A landscape with many valleys, sampled at points; each row gives a point and its height.
A ball rolls from a point to the lowest of its 2 nearest points, and stops where none of them is lower. Distance is the straight distance between rows; heights are no part of it.
Z_166 h=356: [  4  16  -6   3   0   3   8  -7   7  13   1 -11   5  13   4   3  -9   8
 -11   9]
Z_137 h=281: [  7   8   4 -16   1   2  -3  10  -4 -13  -2  17   4  -5  -3   1  -1   6
  19  -5]
Z_535 h=617: [  0  -4   1   8 -10 -13 -17 -10 -12   3  -5  15   0  -7  10  -2 -15   1
   2   1]
Z_394 h=776: [  4   1  -1   5  -4 -17  13  -4  -3   0  -2 -14  24   1 -13   3  10  -1
 -21   3]
Z_835 h=746: [ -7  -9   4  15  10  -1   6   2 -10   9   4   0  16  17  -8   4   7  15
  15  27]
Z_688 h=283: [-4 -1 12 11 18 -6  3 -4 -3  9  5 -6  7 -2  2 11 -8  4 13  5]
Z_36 h=332: [-12  -4  14  -3   2  -6   1  -6  10  14  -8  -8  -6  -6 -11  -6   2  10
   4   3]
Z_866 h=421: [ 8  4 11  0  8  0 -2 -6  5 -2 11  4 -8 -1  5  8  5 -4  0  7]
Z_64 h=572: [  9  -7   7  -5  -7  -8 -16  -5   3 -13   2   9 -17   4  -4   1  14  -9
 -17  -2]
Z_898 h=248: [  6  -3  -3 -14   4   2  -5   3   4  -8   4  23  -1  -2   0   0 -12   9
  16 -11]
Z_692 h=841: [-27   1   2  23 -12   2   7  10  -6   1 -15  -4  16   2   9  -8  -3   1
  11  -5]
Z_447 h=296: [-14  -4  10   1   0   9  -8   7   6  10  -7   9   3   6   1  -8  -6  10
   8   6]
Z_742 h=468: [ 11  -3  -3  -7   4  -9   6   4  -3   2  11   8  21  12 -11   6   1  13
  -2   7]
Z_503 h=408: [-12  -4  15 -12   8   6 -10   5  -4 -12 -10  15 -16  -6   4  -3   8  -7
  20  -5]
Z_704 h=462: [-14   0   0   0  -6  -1  11  -2   0   0  -3 -16   5  -8  -3   2   4   0
  -4 -11]
Z_613 h=668: [  0  -8  -1 -21  -5 -10   3  -8   5   1  -1  -1 -17   8 -18 -13   7   4
 -11 -12]
Z_115 h=236: [ 18  -5   1  -1   5  -3 -15   0  17   1   1  12 -13  -9  -1  -3   1  -9
  -7   3]
Z_41 h=431: [ 11  21  -4   5   2  -4  11  -4  -8  11   1 -11  15  21   1   8  -4  12
  -3  20]
Z_684 h=495: [  6  -1  -8  17   2  -1  -2   3  -3   1   5  -2  19   1   7   4 -14  -5
  -3   4]
Z_817 h=393: [ 13   5  -7  -9 -12  -2  -8   3  -8 -13  -1  18   4  -7  -2   2  -2  -3
  -4 -12]
Z_678 h=493: [ -6 -14   0  17  14   4   1  -4   1   7   8  -6   7  18  15   8 -11  -2
   3  10]
Z_220 h=486: [ -9  -1  -4  22   4   6  12   0   4   5  -2 -24   6  -8   9   7   1 -10
  -4  -3]
Z_78 h=690: [-19 -18   2  -8  -8 -12   0  -9   3   9  -6 -10  -7   3 -17 -14   5   7
  -8  -8]
Z_102 h=769: [ 15  20   5  -7  -1  -3  -3  -5   2   6  11  10 -13  18   5   3   4  11
   3  13]
Z_15 h=812: [-11   1   3   3   4  11  12   9  -1   3   1 -13   7  12 -12   0  20   8
   3  11]
Z_618 h=763: [ 12   5   3  -3   3  -3  -2 -10  -9   0  12  14  -5  22   3   7  10   9
   7  15]
Z_103 h=434: [ 6  8  7 -2  4 -4  2  0 -1 -3  4  0  7 -8  1  9  4 -3 -1  5]
Z_863 h=757: [ 6  0 11  3  9 -4 -8 -4 -6  8 10 10  2 18  2  8 -2 14 10 17]
Z_626 h=488: [  0  -3   7 -12   4 -14   4  -2  -4 -10   2  -4   3 -23 -13   7  10  -2
   8  -8]
Z_449 h=419: [ 18  12 -18  -9 -12   1   2   1  -6 -13   4   8   5  -8   4   5  -6   2
  -6 -14]
Z_496 h=555: [ -2  -5  -8   0  -6  12 -14   3  -8  -6  -2  20 -19  -4  20  -5  -3 -11
  10  -8]
Z_269 h=502: [  2   3   7 -12   3  -2  12   2  -1  -4   5  -8   2 -11 -15   6  15   7
   5  -1]
Z_252 h=384: [-8 -2 12  3 -1 -6 -4 -9 -3  8 -2  4 -6  2  5  1 -1  6  5  4]
Z_523 h=753: [  9  10   7  -5  15   1   5  -2  13  12   7 -14  -8  -3 -12   5   2  11
   9  15]
Z_146 h=573: [  2   4   5 -13  -5 -11 -17  -7  -1 -10 -11  10 -26   4 -11 -11   7 -12
  -9 -11]
Z_311 h=646: [ -5  -9 -16   0 -17  -4   4  -3 -17  -7   0   3  11   3   3  -4 -10  -5
  -9 -15]
Z_654 h=406: [ 12  15   5 -14   4   8  -7   6  16   3  -7  14 -17  -8   6  -8  -4  -7
   8   2]
Z_159 h=350: [ -4   3  -5  -2 -11  11   6  -6   1   2   2  -4  -7   9   7   0   3  -6
 -14  -3]
Z_886 h=308: [  5 -16  -1 -14   7  -9   5   4   9  -4   7  -3   5  -8 -24  -1   8   7
   2  -3]
Z_246 h=369: [-4  2  0  2 -9  0  6 -9  2 11 -1 -1 -4  1  7 -2 -5  3 -7 -1]
Z_587 h=752: [ 2  1  8  9  7 -8 -1  2 -5  4  7  6 18 15 -6  5 -2 16 14 20]
Z_134 h=309: [14  4 -2 -9 -1  6  5  3  8 -8  7  6 -9  3  3  0 10 -5 -7 -3]
Z_513 h=670: [-19  -4  -5  -8 -18   2  -2   0 -20  -5  -5   8   5  13  -4  -6  -6   2
   1 -13]
Z_603 h=722: [  0  16   5  23  10  -2  -7   0   3  12  -9 -11  11  -4   4   0 -32   5
  14  10]
Z_998 h=267: [-19 -10  15  13   6  -2   4  -3   4   5  -6 -11  -5   0   2   0  14  -2
   0   7]
Z_599 h=422: [ 14   7   1  -2  -5   3  -8  -8   4  -5   0   7 -27 -10  18   1   5 -14
  -3  -7]
Z_438 h=604: [ -5   9  -5 -25 -15   6  -2   1  -2 -10  -5  14 -22  10  -2 -10  -3   1
   5 -17]
Z_939 h=443: [  1  18  -3  11  10  -8  12  -9  -9  13  -2 -19  20  19   6  10  -9   5
   4  12]
Z_476 h=333: [  9  15   8 -11   1  -7  -7   6  -3 -15  -8   6  -3 -20  -4   2  14  -5
   3  -4]
Z_875 h=449: [ 9  1  2 -1 11 -2  5  7 -1  0  9 -2 14  2 -9 13  6  6  5  8]
Z_576 h=446: [ -8 -16  11  -3   5   0 -10   0   8   3  -4   8 -15   0   5  -5   6  -4
   0   1]
Z_572 h=159: [ -4  -3   3   9   1  10 -10   5   4  -1  -7   3  -8 -12   9  -1  13 -12
  -7   2]
Z_136 h=476: [-13  -3  10  -6  -2  -9   9  -5 -11  -2  -3 -13   5 -20 -10   5   8  -1
   6 -10]
Z_902 h=694: [-11   4   2  -7 -10  10  -9  15 -10  -8  -8  17   4   3   0  -3   2   0
   3  -6]
Z_213 h=723: [-14 -20  -2  10  -7 -15  10   6  -6   0  -1  -4  27   8 -12  -3   4   2
  -2  -1]
Z_598 h=834: [-27  -1  -2  12  -8   4   8  12  -1   5 -10  -2  17  15   2 -11  -1   9
   2   0]
Z_583 h=378: [  2  26  -1   0  -9   4   8   1   4   6  -3 -12   9  12  -4  -1   2   9
 -17  11]
Z_492 h=288: [-15 -16   7  16   4  -2  10  -6   3   1   0 -13  -2   6   6   4  11  -6
 -13   2]
Z_909 h=733: [ -9 -13   3   5  -3 -11   2   3 -11  -1   8   3  20   7  -6   7   2   3
   5   4]
Z_905 h=871: [-15 -16   0  -7  -6 -13   5 -10 -26  -5   4  -1   8   8  -6   6  -5   5
  13 -13]
Z_129 h=707: [-10   1   4  -7  -9   1  -7  10 -12 -14  -6   9   7   5 -13  -4  16  -2
  -1  -5]
Z_40 h=400: [  8  21   0  -2  -6   3   2  -5  -2   1   1   1   2  12   5   6   4   2
 -16  14]
Z_101 h=270: [ 17  -9  -1  -6   8   6  -5   2  16  -6   7  13 -10  -4   1  -2   2  -6
  -2  -7]
Z_540 h=405: [ -7  16   1  16   4  -1  11   8   3   4  -7 -19  19 -14  -5   4  -9   1
   2   3]
Z_327 h=539: [ 12   4   3 -11  12   4   0  12  10 -12   2   2   3 -18  -9   0  11  -3
   7   0]
Z_528 h=391: [ -6  -7   8 -13   7   0 -15   3  -9 -12 -15   8 -18 -16   0  -8   2  -9
  19 -14]
Z_727 h=312: [ -4 -14  -1   8  10   1  13  -4   4   3  10 -15   3  12   1   4  12  -2
  -8   7]
Z_851 h=448: [-14   2  -7   3  -7   5  20  -5  -6   4  -1 -18  13   5   5   3  -3   3
  -3 -10]
Z_184 h=274: [ 13   1  -7  -3 -10 -12  -3  -7 -17  -8   1   1  -4 -22   3   2  -1  -6
  -3 -18]
Z_962 h=250: [  6 -11   2 -13   3 -13  -3  -7   3  -7   1   1 -16  -8 -11  -2   6  -2
  -3 -13]
Z_323 h=474: [-13   1  -4  24   8   7  22  -3   6   3  -4 -27  13   9   9   2  -2  -7
  -6  -1]
Z_589 h=554: [  9  -7  11  -2   3  -8 -13  -1  -3 -15   3  12  -6   7  -5   5  16  -5
  -5   3]
Z_929 h=862: [-18 -13  -4 -11  -3   8  14   4 -16 -12   5  -2  -4   7  -4   5  10  -6
   9 -18]
Z_543 h=411: [  0   3  -3  -9  -6  10  20  -3   0  -3   8 -13  -5   2   0   5  15  -1
  -4  -4]
Z_11 h=362: [  5  -7  -1  -1   3   7  11  -1   2  -5  17  -3  -8  22   1   4  26  -4
 -11   8]
Z_972 h=639: [  9  -8  -2 -14  -8  -3  -2  -4   8  -2   8  16 -10  17  -5  -7   1   3
 -12  -4]
Z_261 h=307: [ 10  17   7 -13   3  -3 -10   9  -5  -9  -5  13   5 -18  -3   2   3   1
  13  -1]
Z_63 h=827: [-20  -4  -9   8  -3  14  11   9   2   6   0  -1  12  19   5  -4  -2  10
   5   8]
Z_700 h=737: [  3   4  -9  -2 -18 -10  -1  -4 -12  -7  -8  -4  12  -3  -6  -2   6  -2
 -24  -7]
Z_226 h=266: [ -4  -3   6  17  13  -3   3   0   8   8   1 -17   5  -6   2   7  -7  -1
   3   8]
Z_237 h=681: [-13   2  -7  -3 -18  10  -5   2 -16 -12  -8  10  -2   0   6  -3  -2  -5
   1 -15]
Z_718 h=748: [  8   9  -9 -13 -13  -8   8  -9 -13 -10   1  -4  10   0  -7   3   9  -2
 -14 -11]
Z_966 h=364: [ 11  11   0 -15  -7  -6  -7   0  -3 -17  -4  10 -12  -8   0   1   6  -3
  -2 -10]
Z_666 h=385: [  5  12   8 -23   8   9   1   6  19   8  -4  16 -23   5   7 -13   1  -3
  13   6]
Z_329 h=463: [ 4  6 -2 23 -2  3 -5 16  8 -6 -6 -9 22 -6 -5  0 -2 -9 -8  7]
Z_67 h=489: [ 10   2  -4  -2  -1  -6   0   1   0   0   7   3  14  15  -7   1   3   7
 -16   7]
Z_182 h=373: [  2  -2   8 -20   7  -6  -4  -2   3  -4  -9   7 -18 -16  -2  -6   3  -1
  18  -8]
Z_637 h=295: [ -2   7  11   7  11   4  -8   6  15  14  -6  -7  -1   0  -1  -2 -12   3
   7  15]
Z_264 h=534: [  1  -5  -2  -3  -9  -4  -5  -1  -2  -5  -5   2  -3  -9  -4  -4   8  -4
 -12  -9]
Z_622 h=238: [-21  -9  14   6  -3  -3  -8   5   2   2 -15  -7  -8  -4  -4  -8  15  -1
  -5   2]
Z_125 h=311: [ -7  13   7  12  15   0   9  -7  -2  14   1 -13   2  14   9   9 -11  10
  14  17]
Z_546 h=706: [ 12  12   1   3  14  13   0   1   0   0  13  -5   3  13   7  10 -22   1
  11  12]
Z_154 h=711: [-19 -27  -1   8  -7  -8   1  -1  -2  -1  -5  -3  11   5  -8  -6   4  -2
  -7  -6]
Z_870 h=461: [-10  -1 -16  12   5   6  26  -6  -3   6   1 -20  19   4   9   7  -4  -8
  -6  -7]
Z_505 h=734: [  1   2   3   1  15  -1  -1   9   1   7   6  -4  15  -7  -7   7 -28  11
  18   6]
Z_565 h=366: [ -7  -6  -7  -3   1  -1   8   8   0   6   4  -1  21   1 -11  -3  -8  10
   6  -1]
Z_72 h=699: [-12 -22  -3  -6  -9  -9   0  -8  -5  -2   0  -6  -3   1 -12  -5   5  -2
 -11 -12]
Z_369 h=245: [  5  -3   2   9  14   2   1  -3  15   7   4 -12  -8  -9   1   2   0  -3
  -6   6]
Z_780 h=251: [  7   6   9 -11   6   2  -1   4  16   7   1   3 -11   1  -7  -5   9   4
   4   8]
Z_846 h=866: [-21 -15  -4  -8  -6  -2   8  -6 -22 -10   2  -4   1   8  -4   3   2  -6
   1 -18]
Z_808 h=323: [ -6  14  10  14   7  -6   2 -10   4  15  -3 -15  -3   6   4   4  -5   9
   4  18]
Z_176 h=505: [ -5   4   2   5  -1  12   2  -5   3   4  -5 -10 -22 -17  13   2   6 -15
  -1  -3]
Z_272 h=538: [  5  -9   5   3  -4 -12  -5  -7  -9  -7   7   9   3   8  -1   7   6  -1
  -9  -2]
Z_48 h=217: [  9  -2  -2 -18   2  -5   3  -3  -2  -9  11  16  -9   7   0   2  -5  12
  14 -10]
Z_260 h=659: [-11  -3 -14 -14 -15  -8   7  -6 -23  -1  -3   4  11  14  -4  -4  -9   5
  -4 -16]
Z_842 h=786: [ -2   4   2  15  -6 -15   4   4   3   1  -7  -6  24  -5  -9  -1   4   1
 -12   8]
Z_986 h=625: [ -5  -1  -3  15  -7  -6 -12 -12  -6  10  -9   5  -3  -5  17  -2 -19   3
   0   1]
Z_766 h=252: [ 16   7 -11   5 -10  -8  -7 -11 -13  -5  -2  -3  -4 -22   9   4   3  -8
 -10  -5]
Z_927 h=683: [  3  21  -2  22  -3   7   4   1  -3  -2  -4 -15  13  -6  15  11  -7  -9
  -7   5]
Z_209 h=423: [  8  13   6 -11  -2   8  -8  -4  10   1  -7  14 -26  -5  14  -9   2 -16
   3   2]
Z_18 h=331: [ 10  11   8 -26   7  -3  -3  12   9 -13  -5  16 -13   2  -5 -13  14   2
  15   3]
Z_44 h=619: [ 11  -4 -13   2 -12 -11 -13  -3 -21  -6   1  20   7  -5   5  -1 -16   1
  -1 -10]
Z_558 h=314: [ -3   6  11  -4   5  -5  -5  -1  18  18 -10  -6  -7  -4  -6  -7  -5   9
   3  13]
Z_198 h=669: [  3   7  -7  35  -1   4 -15   9   0   6 -10  -5   2 -16  17  -6  -8  -9
  -1   7]
Z_181 h=517: [ 10  -7  -4  18  12   3 -13  -4   1   5   9   4   1   2  15   7 -26  -6
   3   6]
Z_650 h=409: [  6   3   9  -2   1  -4  -6 -10   0  -3   2   8 -19  -4  13   5   2  -7
   0  -1]
Z_240 h=509: [ 14   1 -17  19   4   4  -8   0  -3   3   5  -1  11  -4   9   4 -29  -3
   4   1]
Z_450 h=695: [  3   5  -4   3   1   1  10 -11  -9   6   6  -2   9  13  15  13  -7   3
  -2   2]
Z_874 h=528: [  7   7  -5  -1   2  19  -3   1  10   0   2   1 -11  -9  11   0  -4 -10
   2  -3]
Z_396 h=330: [ -7  -4  -5  -2   3  16  -3  13  11   6  -1   7   9   5  -2  -9 -12  11
   4   5]
Z_743 h=290: [ 13   8   4 -23   7  -3   1  10  16  -6  -2   9 -10   1 -16 -10  13   7
   6   5]
Z_179 h=471: [  7 -11 -14  -5   2   8   6   8   5  -2   4  -1   4 -21  -9  -3  -6  -1
   3 -13]
Z_458 h=727: [  3  13   6   8  11  -2   1   1   3   9  -6 -10  16 -13  -4   3 -28  10
  12   9]
Z_417 h=524: [  1  -9   7  -1  -4 -15  -3 -17  -6   5   3   1  -3  14   0   0   2   6
 -14   0]
Z_201 h=504: [  1 -17  -6  11  12   6   2  -4  -3   6  12   5   8  11  13   9 -22  -2
   6   3]
Z_561 h=219: [ 15  -6  -4 -20  -1 -24  -1 -10   3 -13   1   4 -21 -13  -6  -2  -2   1
   2 -17]
Z_859 h=516: [  1  10   4  -3   9  18   3   1  11  -2  -4  -1 -22 -13  13  -2   9 -17
   6  -2]
Z_229 h=450: [ 12 -15 -10 -10  11   6   9   8  10 -10  14  -1   6  -8  -6   3   0   0
   0  -9]
Z_827 h=324: [  7  12  -6  -6 -13   9   2  -4  -1  -7   6   2  -9  -2   5   0  10  -7
 -15  -7]
Z_167 h=335: [ 5 -6 -2  1  8 11 12  2  4  1 14 -7  2 10 -3  8 18  1 -1  9]
Z_393 h=609: [ 13  -6  -7   4  -8 -14 -14  -6 -11   2  -1  12  -2 -15   5  -2 -16   2
  -2  -9]
Z_489 h=389: [ -7   5  -1   9   2  -2   9   8   1   8  -1 -10  20  -2  -7   3 -10   6
   4   6]
Z_440 h=518: [  4   0   9 -18  11  -3   3  10   4  -9  -2  -1   4 -12 -18   1  20   5
  13   2]
Z_351 h=467: [  6  -3 -23   5 -10   9   1   0   0   1   5   3   9   4   7  -3  -9  -1
 -16  -6]
Z_474 h=716: [  0  15   6  17   8   9  -4  -4   8  11  -5  -8   0   3  11   2 -27   4
   8  10]
Z_858 h=634: [  5 -10 -20   7 -16  -6 -10  -4 -20  -8   0   9   7  -5   3  -7  -4  -6
 -10 -14]
Z_402 h=633: [ -5   3  -8  14 -12  -2  -7  -3  -2  17 -13  -3  -6 -14  11 -10 -18   4
   0  -1]
Z_845 h=469: [ -8 -14  -4  -4   1  18   2  11   6  -7  -1   4  -9  -3  -2  -4  12  -9
   1 -10]
Z_794 h=710: [-12 -11  -4  -6 -17  -8   1  -4  -6   0  -4   0   6   8 -12  -9   4   2
 -17  -7]
Z_706 h=186: [ 18  -1   0 -18   1 -16   4 -10   1 -12  10   9 -19   3   0   4  -3   6
   5 -13]
Z_313 h=660: [  4   0  -1  24   9  13 -16   7   5   4  -8  -1   1 -10  12  -2 -13 -11
   3  12]
Z_733 h=588: [-13   4  -4 -16 -21  14  -6   5  -4  -4 -11  13 -17   6   3 -17  -2  -3
   3 -12]
Z_717 h=587: [  5   3   0 -13  -9 -15 -16  -9  -3  -2 -11  12 -23 -10  -5  -8   0  -3
  -5 -10]
Z_606 h=851: [-24  -6   5  -1  -8  -3   3   7 -13  -8  -5   0  10  -6  -7  -1   7  -3
   9  -8]
Z_578 h=712: [  5   9   4  12   9  11   0  -7  -2   4   6  -6   1   0  15  11 -19   1
   8   8]
Z_299 h=496: [ -6   1   1  21   4  11   3   1   9   5  -6 -18 -10 -16  12   2   0 -12
  -3   1]
Z_200 h=740: [ -7 -10   2  10   7  -7   8   0 -18   1  10  -1  20  16  -3   8  10   7
  10  14]
Z_408 h=339: [  0 -13  -6 -10   1  -6   8   2   0  -2   3   2  10  -4 -13   1  -1   9
   0  -8]
Z_969 h=291: [  7   0  -1  -4  -5 -13   0 -15 -20  -6   4   4  -1 -15   4  11  -7  -3
   8 -13]
Z_451 h=739: [  5  14  -1  -8  14   7   2  10   7   5   4  -2   8 -10  -9   6 -22  11
  21   6]
Z_174 h=494: [  6 -20 -20   9  -5   4  -4   2   2  -4   4   0   6  -2   7  -3  -2 -10
 -19  -8]
Z_761 h=540: [  3  -3  -3  -4  -2  15  -3   1   4  -3   4  14 -14   0  15   1  -5  -8
   3  -7]
Z_292 h=536: [ -3  -3   6  -4  -8 -12 -10 -18  -6   0  -4   2 -13   2  -1  -2   0  -2
  -9  -8]
Z_937 h=676: [ -2  14  -1  32  -2   1  -4   1  -5   4  -9 -12   6 -14  16   3 -10  -7
   1   4]
Z_245 h=571: [ -7  -3 -10  -7 -12  13 -12   2  -4  -5  -8  17 -22   2  11 -13  -5  -9
   3 -14]
Z_233 h=846: [-27  -5   5   8  -9   5   1  13 -10  -1  -9   0  15  -3   0  -4   2  -5
  14  -2]
Z_265 h=480: [ -3 -10  -2  11   7   7  -1  -4  13  11   5   0   0  12   8   0 -11   0
  -3   6]
Z_983 h=598: [ 16   0  -2  -2  -9 -14 -16 -10   0   1  -4  12 -12 -12   1  -5  -5  -1
  -9  -3]
Z_295 h=424: [ 13 -14  -9  -9   7  11   3  15   8 -11  15  13  10   5  -3   4  -3   4
   7  -5]
Z_960 h=805: [-7  1  7  1  0 -4  5  7  0  0  2 -2  9 10 -6 -1 15  9 -1  9]
Z_274 h=749: [  3   8   9  -9  24   8   0   4  10   8   9 -11  -3  -3 -10   9  -4   6
  18  14]
Z_428 h=464: [ -2 -20   2   3   4   0  -5  -1  16  13   1   2  -9   2   0  -6  -5  -2
  -5   4]
Z_2 h=390: [  1  -4  -4 -10  -3   3  12  -1  -5  -9  11  -6  -6  15  -4   1  20   1
  -7  -1]
Z_922 h=420: [  4  10  -3  17   6   1   3  11   8   3  -3 -20  16 -22 -10   2 -11  -7
   2   4]
Z_147 h=744: [  6   8   3 -11  22   9   6  12   5   1   9  -2   6  -4 -10   5  -7  10
  26   8]
Z_444 h=679: [ -6  -7   3  -8  -5  -7   5 -10   5   9  -3 -11 -12   5 -18  -8  14   7
 -13  -1]
Z_364 h=442: [ 13   6 -24  -7  -9   4   6   0  -8  -3   5   1  14  -3   6   3 -15   3
  -5 -10]
Z_809 h=345: [ -4  -4  18  -5   6  -4  -1 -11  15  13  -3  -5 -21  -8  -1  -2   3   0
   1   4]
Z_807 h=268: [-11  -3   9   6   6   9  -5   9  17  13  -4   1  -5  13   3  -7  -8   9
   5  15]
Z_604 h=820: [-13   5  -4   8   2  16  13  15   6   4   2 -11  14  17  -2   1   5   5
   1  13]
Z_903 h=197: [  9  -3   4  11  -1   1 -17  -1   6  -5  -6   9 -10  -5   8  -1   6 -10
  -9   5]
Z_243 h=358: [  2   4  13 -18   7  -7  -1 -10  10   5  -4   4 -23  -8  -4  -4   5   3
   8  -3]
Z_283 h=297: [ 10   9 -13   1  -8  11   7  -4  -3  -4   8  -3  -2  -7  14   7  -1 -11
 -11  -5]
Z_708 h=429: [-11  -4 -10   1   1  15  18   3   6   3   6 -13   2   5   1   4   8  -1
  -3  -4]
Z_562 h=515: [  2 -17  -9   8  -2   0  -6   5   3  -3   0   1   2 -11  -1  -5   6  -8
 -12  -5]
Z_403 h=222: [ 12   7   7   0   7   1  -1  -5  20   7   2  -5 -14  -5  -6  -1   3  -4
  -9  11]
Z_800 h=441: [  0   9  -8  29   2   3  -6  18   9   0 -12 -15  19 -20  -6  -6  -6 -11
  -2   6]
Z_771 h=363: [ -2 -14  -4  -7   3  16  -5  13  12   3   6  17   2   8  -1  -5  -5   7
   8   2]
Z_59 h=417: [12 22 -3 -4 -3  3  6 -2 -5  6  5  2  9 22  7  6 -2 11 -5 15]
Z_763 h=700: [ 12   4 -10   3  10   9   8  -7  -4   4  17  -4   7  17  13  11 -18   0
   2   5]
Z_426 h=766: [  7  -2  -3  -5  -1 -13  11  -6 -12  -4   8 -12  16   7 -13   7  18   2
 -14   3]
Z_372 h=396: [ -5   2  16  -1   0   2 -13  -5  -5   3  -6  11 -19   2  10   0  -2   0
   9   1]
Z_435 h=338: [  1  26   4   9   2   0   0  -6   7  16  -5 -12   1   7   8   0 -13  13
  -3  17]
Z_586 h=756: [  9   6   0 -11  -5 -12   7  -4 -13 -14   7  -1   7   5  -8   8  15   4
  -7  -3]
Z_281 h=553: [  2   3   0  -9 -13  -5  -9  -2  -7 -11 -10   0 -15  -5 -15  -7  14 -11
 -14 -13]
Z_93 h=275: [ 13  10 -17  13  -6   2  -3  -6 -11   3   3  -7  -2 -15  18   5  -2 -11
 -10  -5]
Z_419 h=621: [  1  -8  -4 -16  -8   0  -7   0   3  -7  -1  16 -16   7  -1 -12  -2   2
   1 -12]
Z_730 h=200: [-16  -5   4   7  -8  11  -8   7   4  -2 -17  -5 -10 -12   2 -12  16 -12
  -4  -1]
Z_793 h=643: [ -5   1  -2  16  -5  -2 -10   9  10  12 -17  -3   2 -19   6 -13 -11   0
  -3   4]
Z_288 h=656: [  5 -10   3 -17  -8  -8  -5  -9  10   1   3  10 -25  14 -15 -13   5  -4
 -15  -9]
Z_484 h=796: [-11  -5   6   4  -3  -7   3   8   0   2  -4  -7  16  -7 -16  -1  14   4
  -7   5]
Z_81 h=428: [ -7  -7  11 -10   4   3 -13   4   6  -5  -9  15 -16  -5   2 -12   9 -12
   6  -2]
Z_478 h=277: [  0 -15   5 -15   7  -7   4  -6   7  -1   5  -5 -11  -4 -14  -2   8   7
   5  -7]
Z_782 h=298: [  0   4  12  13  17  -1   7  -1  -5   6   7 -10   6  10   0  12  -1   9
  13  21]
Z_363 h=510: [  5  -4   2   0   0 -11   0 -12  -8   8   8   4   6  22  -2  -2   8  10
 -11  12]
Z_916 h=447: [-7 -7  0 -4  2 20  9  6 11 -2  1 -8 -7  3  0  0 13 -6 -5  3]
Z_541 h=652: [  7   4  -1  15   3   0 -15   6   9  11 -10  -4   2 -14   5  -3 -12  -1
   0  10]
Z_412 h=857: [-16 -11  -2  -4   0   8  10   9 -10  -7   5  -4   6  -4  -2   7  11  -2
   9  -7]
Z_349 h=689: [-1 14 -1 11 -3  1  7 -3 -8  0 -2 -8 14  4 13  9 -3 -4 -3  3]
Z_531 h=481: [ 2  1  0 21  2 -1 -2 10 -3 -4  0 -4 19 -9  3  8 -1 -8 -5  3]
Z_542 h=724: [ -7   0  -7  -6 -18  -5  -6   0  -8  -9  -7   1   7   4 -17  -8  12  -2
 -23  -8]
Z_215 h=395: [  8 -10  -6 -11   7  11  -1  10  11  -6  15  17  -2  16   6   1  -6   5
   8  -2]
Z_24 h=365: [  6   9   8 -23   4   1  -3   2  11  -1  -2  17 -24   8  -1 -11   3   6
  15   1]

For each start below, name the point where the ball stops.
Z_63 -> Z_851
Z_181 -> Z_807
Z_983 -> Z_706
Z_684 -> Z_706
Z_708 -> Z_572
Z_288 -> Z_851
Z_40 -> Z_403
Z_64 -> Z_650
Z_451 -> Z_393
Z_927 -> Z_393
Z_618 -> Z_851
